Points on a hilly landscape, in no order, each with its height.
From any point a ball rolls to the lowest of the 2 points nearest to it. It stops when none of these is lower. Distance is the straight distance between rows; heights are no part of it.
z_150 (h 292): [118 153  98  98 161 159 175 199 121 124 155 161  83 100 142 113 133 137
 164 156]
z_769 (h 477): [132 185 135 148 115 105 120 119 170 129  83  81 164 138 120 143 181 201
 145  97]
z_953 (h 532): [153 115 156 171 120 170 107 139 106 152 122 153 203 129  97 120  96 154
 128 102]
z_623 (h 390): [163 138 150 124 130 114 199 140 148 126  94 124 127 110 153 120 127 121
 138 160]
z_537 (h 501): [168 139 193 164 114 128 144 133  96 143 100 146 159 131 136  78 146 151
 141 161]
z_389 (h 886): [123 163 124 134 142 154  95 121 126 137 165 114 156 130 104 150 109 134
 121  68]
z_52 (h 273): [ 62 151 112 150 172 105 123 148 157 123 161 189 103 136 112 151 140 152
 123  56]
z_724 (h 369): [ 69 148  85  96 109 132 102 118 113  86 112  76 107 161 102 127 171 159
 139 164]
z_56 (h 331): [108 123 117 110 130 120 191 145  74  81 156  81 149 129 181 134 124  81
 157 127]
z_333 (h 793): [116 139 171 130  91 158  74 109  69 116 171 150 142 135  77 119  64 104
  98 139]
z_856 (h 617): [108 128 169 121 137 112  95  88 121 195 127 143 175 176 135 139 192 131
 137 128]
z_982 (h 519): [ 82 119 139 134 134 120 107 124 145 159 132 166 201 143 124 138  97 139
 142 162]
z_138 (h 572): [ 78 119 165 139 158  73 150 119 123 138 123 114 168 172 149 138 150 104
 153  99]
z_641 (h 608): [ 92 156 135 120 151  64 187 156 160 123 104 115 100 184 151 183 176 120
 120  89]
z_206 (h 409): [136  94  92 113 162 130 183 170 118 118 157 117 122 123 181 169 111  75
 121  98]
z_563 (h 176): [ 64 128 108 152 102 117  91 130 146 136 123 153 103 133 122 145  96 163
 136 139]
z_135 (h 540): [144 115 169 132 114 132 116 129 123 171 129 178 203 134 106 138  76 115
 100 186]
z_676 (h 373): [127 119 101 137 112 153 116 162 151 146  94 100 132 107 127  97 142 188
 167 174]
z_733 (h 730): [ 96  77 150 118  81 110 151  80 110 142 115 122 145 176 139 181 102  94
 123 123]
z_774 (h 714): [116  79 149  77 100  86 187 129  93 124 179  85 134 127 148 139  83  34
 113 200]
z_931 (h 371): [102 150 129 124 192 122 143 125 156  83  76  98 153 150  64 108 169 129
 114 111]
z_188 (h 458): [145 154  83 112 113 144  38 130 151 119 123 119 102 111 121 111 160 192
 131 149]
z_244 (h 475): [ 95  44 115 106 145 145 175 105 116 118 135 163  87 122 135 142 125  72
 138 104]
z_949 (h 479): [ 72 124 108  97 157 116 104 140 148 158 131 122 179 154 118 147 145 142
 149 170]
z_125 (h 429): [184 145 138 106 102 153 161 138 132 168 109 127 111 125 148 122 157 151
 145 186]
z_44 (h 348): [120 151  99 168 153 128 100 140 160 127 158 199  83 101 113 143 147 183
 117  32]
z_246 (h 704): [135 115 154 104  96 112 166 118  80 120 203  85 128  82 153 109  80  69
 129 188]
z_840 (h 476): [145 117 179 155 127 121 182 125  95 142  98 132 170 137 171  98 173 133
 166 121]
z_906 (h 722): [122  68 157  92 107  95 159  90 101 139 146 105 149 157 142 173 100  48
  98 163]
z_390 (h 565): [170 149 104 162 149 152  88 140 151  88 123  99 171 109  87 124 108 160
 105  32]
z_712 (h 592): [111  87 167 103 154  85 135 114 137 184 125 141 144 187 125 155 137  66
 115 142]
z_37 (h 694): [125 140 164 120 110  94 135 110 110 149 171  96 162 110 155 104 102  99
 148 197]
z_689 (h 877): [126 136 126 107 150 166 104 139 101 149 186 157 129 138 108 144 104  91
 112 118]
z_801 (h 554): [ 90 138 147 131 142 101 127 127  92 144 161 164 159 164 171 155 144 107
 140 116]
z_258 (h 275): [175 194 146 125  84 159 127 133 131 106 124 114 121 108 105 105 111 170
 152 102]
z_768 (h 329): [120 117 132  95 166 181 151 134 131 160 119 158  61 131  93 106 184 132
 141 128]
z_214 (h 484): [156 128 152 160 113 131 115 125 150 132 127  90 134 106  84 101  61 113
 106 129]
z_442 (h 417): [ 86 107 130 139 122 115 155  85 113  84  85 160  84 131 139 131 154 120
 128 110]
z_815 (h 291): [119 139 151 147 186 111 149 148 156 131  94 105 184 138 102  84 151 138
 148 136]
z_462 (h 200): [114 181 149 160 185  76 156 146 183 137 136  97 172 110 125  91 106 126
 149 122]
z_926 (h 524): [183 183 192 142  74 122 112 134  73 113 122 129 151 127 146  92 117 148
 133 165]
z_619 (h 825): [179 200 122  67 136 115 131 116  91 101 158 111 138 142 164 133 166 113
 113 188]
z_263 (h 633): [127 118 138 156 129 117  98 110 131 185 120 161 133 140 152 139 178 170
 136 109]
z_459 (h 359): [132 122 140  84 170 149 196 170 119 144 132 136  85 124 134 106 165  98
 161 147]
z_116 (h 595): [188 133 124 191 173 131 122 149 157 108 110  90 144 112  87  82 106 136
  91  52]
z_827 (h 770): [165  95 112 130  73 146  83  76  83  91 148 107 102 107 128 125 103  99
  95 115]
z_613 (h 328): [163 167 155  98  97 187 137 112  77  97 139 103 139 118  97  97 136 151
 160 120]
z_917 (h 385): [119  67 110 110 118 121 154 133 145 132 111 112  96 110 135 114 117  95
 125 206]
z_763 (h 257): [116 129 138 134 133 162 120 153 131 146 102 157 106 140  82 110 140 146
 120 152]
z_550 (h 498): [224 172 100 109 118 155 111 133 148 127 115  62 129 111 137 137 164 171
 123 102]
z_180 (h 533): [200 185 125 136 134 139  75 131 137  99 138  77 160 108 117 108 141 156
 116  62]
z_23 (h 375): [147 122 144 117 120 190 141  97 114 128 138 120 170  91 106 102 115 135
 167 114]
z_571 (h 457): [ 70 118 108 114 104 137 152  91 121  81  97 104 100 146 104 153 146 137
 141  96]
z_28 (h 604): [121 116 163 137 129  92 127 139 134 205 102 125 144 199 143 151 163 117
 120 140]
z_597 (h 448): [176  68 193 161 133 135 174 102 101 157 112 159 165 105 160  94 140 101
 131 133]
z_480 (h 673): [133 148 108 110 157 118 121 106 111  64 130  96 107 125 123 121 131  79
  85 126]
z_66 (h 175): [ 85 113 115 123 160 135 176 184 127 115 155 170 143 102 153 119 102 114
 175 151]
z_11 (h 464): [216 150 115 107 141 147 159 139 161 152  99  96 142 114 154 134 176 147
 126 150]
z_51 (h 802): [138 176 168 102 108 137 109 112  53  86 167 138 147 134 105 117  86  87
  99 165]
z_339 (h 507): [154 110 174 192  93 149 133 141 128 150 109 132 158 120  87 110  43 134
 111  99]
z_336 (h 428): [ 74 133  85  76 130 135 109 118 129 118 132  50 175 166 108 147 156 142
 153 170]
z_838 (h 264): [ 56 125 121 131 122  84 104 101 171 150 115 153 119 169 117 182 124 135
 111 116]
z_853 (h 839): [160 198 102  73 127 112 114 133 121 129 159 152  76 135 172 162 162 130
 111 166]
z_743 (h 517): [102  62 139  86 153 170 138 125  58 127 167 164 168 145 122 144 127  62
 129 137]
z_218 (h 379): [ 86 103 115 113 170  71 142  89 179 137 140 150 111 141 142 173 115  72
 107  91]
z_674 (h 682): [104 105 148 123 117 107 138 116 121 167 154 152 141 113 169 109 132 121
 172 188]
z_205 (h 330): [ 94 143  99 116 128  77 129  96 160 113 134 121 105 147 143 176 101 107
 102 131]
z_854 (h 625): [122 131 122 108 126 115 188 133 130 123  97 114  87 159 160 163 187 123
 133 104]
z_67 (h 698): [106  99  88 153 132 109  98  89 155 112  90 117  79 116 135 140 187 151
 111  80]
z_57 (h 536): [ 74  83 125  97 149 134 106 119  90 161 173 170 169 172 146 172 134  86
 136 121]
z_292 (h 427): [ 72 143 112 121 150 120 127 129 135  91  88  91 130 176  78 157 152 133
 104 101]
z_434 (h 372): [121  82 119  93 140  89 199 137 119 105 151  82 156 131 184 158  99  46
 144 125]
z_179 (h 293): [ 70 126  87 115 105 126 117 125 146 121 104 107 123 123 126 119 148 170
 167 187]
z_797 (h 467): [119  72 107 187 154 132 127 161 149 157 104 110  97 128 109 115 126 136
 115  80]
z_271 (h 505): [147 167 151 153  99 110  90 110 141 141 101  69 110 149 111 119 151 170
 128  85]
z_690 (h 738): [118 119 149 148  68 101 137  85 146 157 120 144 103 152 134 182  77 112
 102 102]
z_196 (h 853): [130 169  63  76 151 136 139 145 110 105 177 132  92 113 178 161 171 133
 138 129]
z_411 (h 433): [123 142 120 133 127 134 112 122 168 145  91  69 184 116 121 110 168 194
 174 147]
z_170 (h 812): [146 179 145  75 124 132 163 106  75  81 144 121 132 155 121 146 124  91
  99 165]
z_682 (h 782): [153  99 142 130  52 163  60 108  58  79 148 144 127 116  93 120  66 110
  77 141]
z_983 (h 199): [152 141 125 174  85 146  77 183 120 108 137  81 105 109 109  77  93 173
 157  90]
z_994 (h 376): [109  90  78  67 116 143 145 111 163 149 129  86 110 145 120 169 129 117
 140 165]
z_806 (h 867): [107 146  83  99 151 147  98 131 104 112 177 153  94 123 135 147 133 119
 114 115]
z_253 (h 666): [100 113 129 136 122 121 104 153 140 212 161 194 127 129 162 136 136 155
 161 172]
z_802 (h 410): [126 149 109 175 130 140  88 147 170 155 167 194 128  86 118 128 100 194
 142  65]
z_123 (h 327): [131 135 107 100 124 153 128 137 143 134 105  93 113 148 102 150 127 128
 114 163]
z_914 (h 496): [ 94  65 128 114 147 163 140 127  74 128 168 194  93 117 133 122 113  70
 125 137]
z_849 (h 438): [128  90 108 138 139 144 145 145 128 159 140 111 114 138 147 152 121 100
 118  93]
z_870 (h 383): [154 158  70 139 124 133  64 149 168  78 112 121 113  68 135  84 150 204
 153 126]
z_399 (h 721): [136 126  56 130  94 126  91  90 157  85 105 111  68 104 146 166 150 169
 105  83]
z_171 (h 757): [179  99 108 140 101 142  67  80 113 123 120 122 108 108 150 124 149 135
 100 119]
z_929 (h 620): [189 132 121 153 175 135 138 137 162 124 112 117 142  99 129 106 131 120
 100 106]
z_501 (h 286): [164 150  88 158 117 140  52 182 139  79 124 105 112  99 129  95 126 183
 126  77]
z_591 (h 527): [171 192 173 153 108 113  91  89 131 131 151 114 101 115 120  96 135 149
 129  54]
z_901 (h 446): [ 91  62  96 110 156 102 180 141 146 116 124 167 113 142 163 178 124  74
 130  90]
z_73 (h 174): [ 95 148 148 114  93 148 117 131 105 132 133 171  72 130  97 108 112 139
 133 186]
z_601 (h 544): [175 181 182 154  75 118  85 123 102 133 151 155 111 131 124 102  95 147
 121 113]
z_821 (h 439): [156 153 121 144 131 105 167 156 175 102  76 154 143  96 145 115 106 150
 122 190]
z_350 (h 454): [140  75 152 140 119 163 142 140 139 158 111 118 141 102  83 100  90 116
 119 161]
z_961 (h 423): [152  51 138 104 118 166 137 124 131 179 102 119 115 124 103 124 139 101
 112 186]
z_156 (h 416): [140  82 140 137 135 153 148  81 108 127 120 130 139 100 134 102 146 109
 145 120]
z_936 (h 43): [102 160 109 120  67 119  84 116 149 111 122 157  95 118 114 131  85 166
 131 189]
z_681 (h 500): [131  71 120 145 147 197 123 147 125 172 135 184 191 111 109 126 112 158
 152 115]
z_928 (h 202): [164 185 139 124  69 142  84 134 136  57  98  74 106 125  82  84 114 189
 141 103]
z_589 (h 741): [137 104  69 128  84 120  85  81 147 133 110 103 100 121 160 165 143 153
 117 138]
z_381 (h 123): [139 183 148 148  49 121  77 138 117  88 139  75  80 128 112  95  97 170
 158  68]
z_946 (h 650): [140 111 134 180 119 122  98 169 115 182 136 174 133 133 167 122 124 153
 125 143]
z_76 (h 518): [149 127 174 145 109 116 123 115 107 123 142 170 160  97 115 107  63  99
  91 191]
z_437 (h 646): [157  94  96 127 159 155 148 118 172 120  80 131 136 116 113 145 151 132
 108 101]
z_469 (h 337): [113 159 140 158 172 132 125 164 104 134 155 202  96 158 107 123 153 149
 116  65]
z_474 (h 487): [141 136 139 159 118  83 125 139 152 114 104 160 171  96 139 110  70 124
 101 210]
z_825 (h 456): [101  85 133 158 124 102 176 126 154 124  74 159  77 123 131 122 109 119
 128 142]
z_757 (h 336): [114  99 116 144 171  86 155 142 154 122 113 131 101 101 159  96 133  94
 129 160]
z_947 (h 274): [105 140 127 111 140 118 170 160  89  93 134 138 129 129 162 121 124 103
 140 165]
z_264 (h 278): [135 141 136 149 212  74 162 151 171 116 132 125 142 115 138  90 114  88
 109 143]
z_536 (h 378): [104 138 144 142 146 135 145 119  90 109 124 173  76 154 118 125 155 113
 111  82]
z_611 (h 591): [ 86 156 148 143 164  63 173 158 143 136 130  78 123 178 141 148 126  92
 132  82]
z_374 (h 462): [156 121 104 152 143 181 110 165 148 174 154 192 156 112 116 147  98 166
 130  94]
z_660 (h 648): [172 158 103 101 148 140 136 110 134  96 142 102 142  90 145 122 131 113
 125 137]
z_155 (h 674): [149 111  87 140 151 162 107 106 170 123  85 134  83 101  97 125 183 170
 114  80]

For each start below, name the point where the ball stops.
z_171: z_623
z_339: z_462
z_926: z_381
z_480: z_623
z_806: z_623

Call two points neighbours if one is among the 2 nearest of the other. Go from one point of each pair to the other, from neighbour to neighbour, staying as low as possible. Name the highest point that can't be avoided.
z_52 / z_462: z_825
z_66 / z_462: z_917
z_381 / z_936: z_437
z_623 / z_179: z_135
z_936 / z_66: z_459
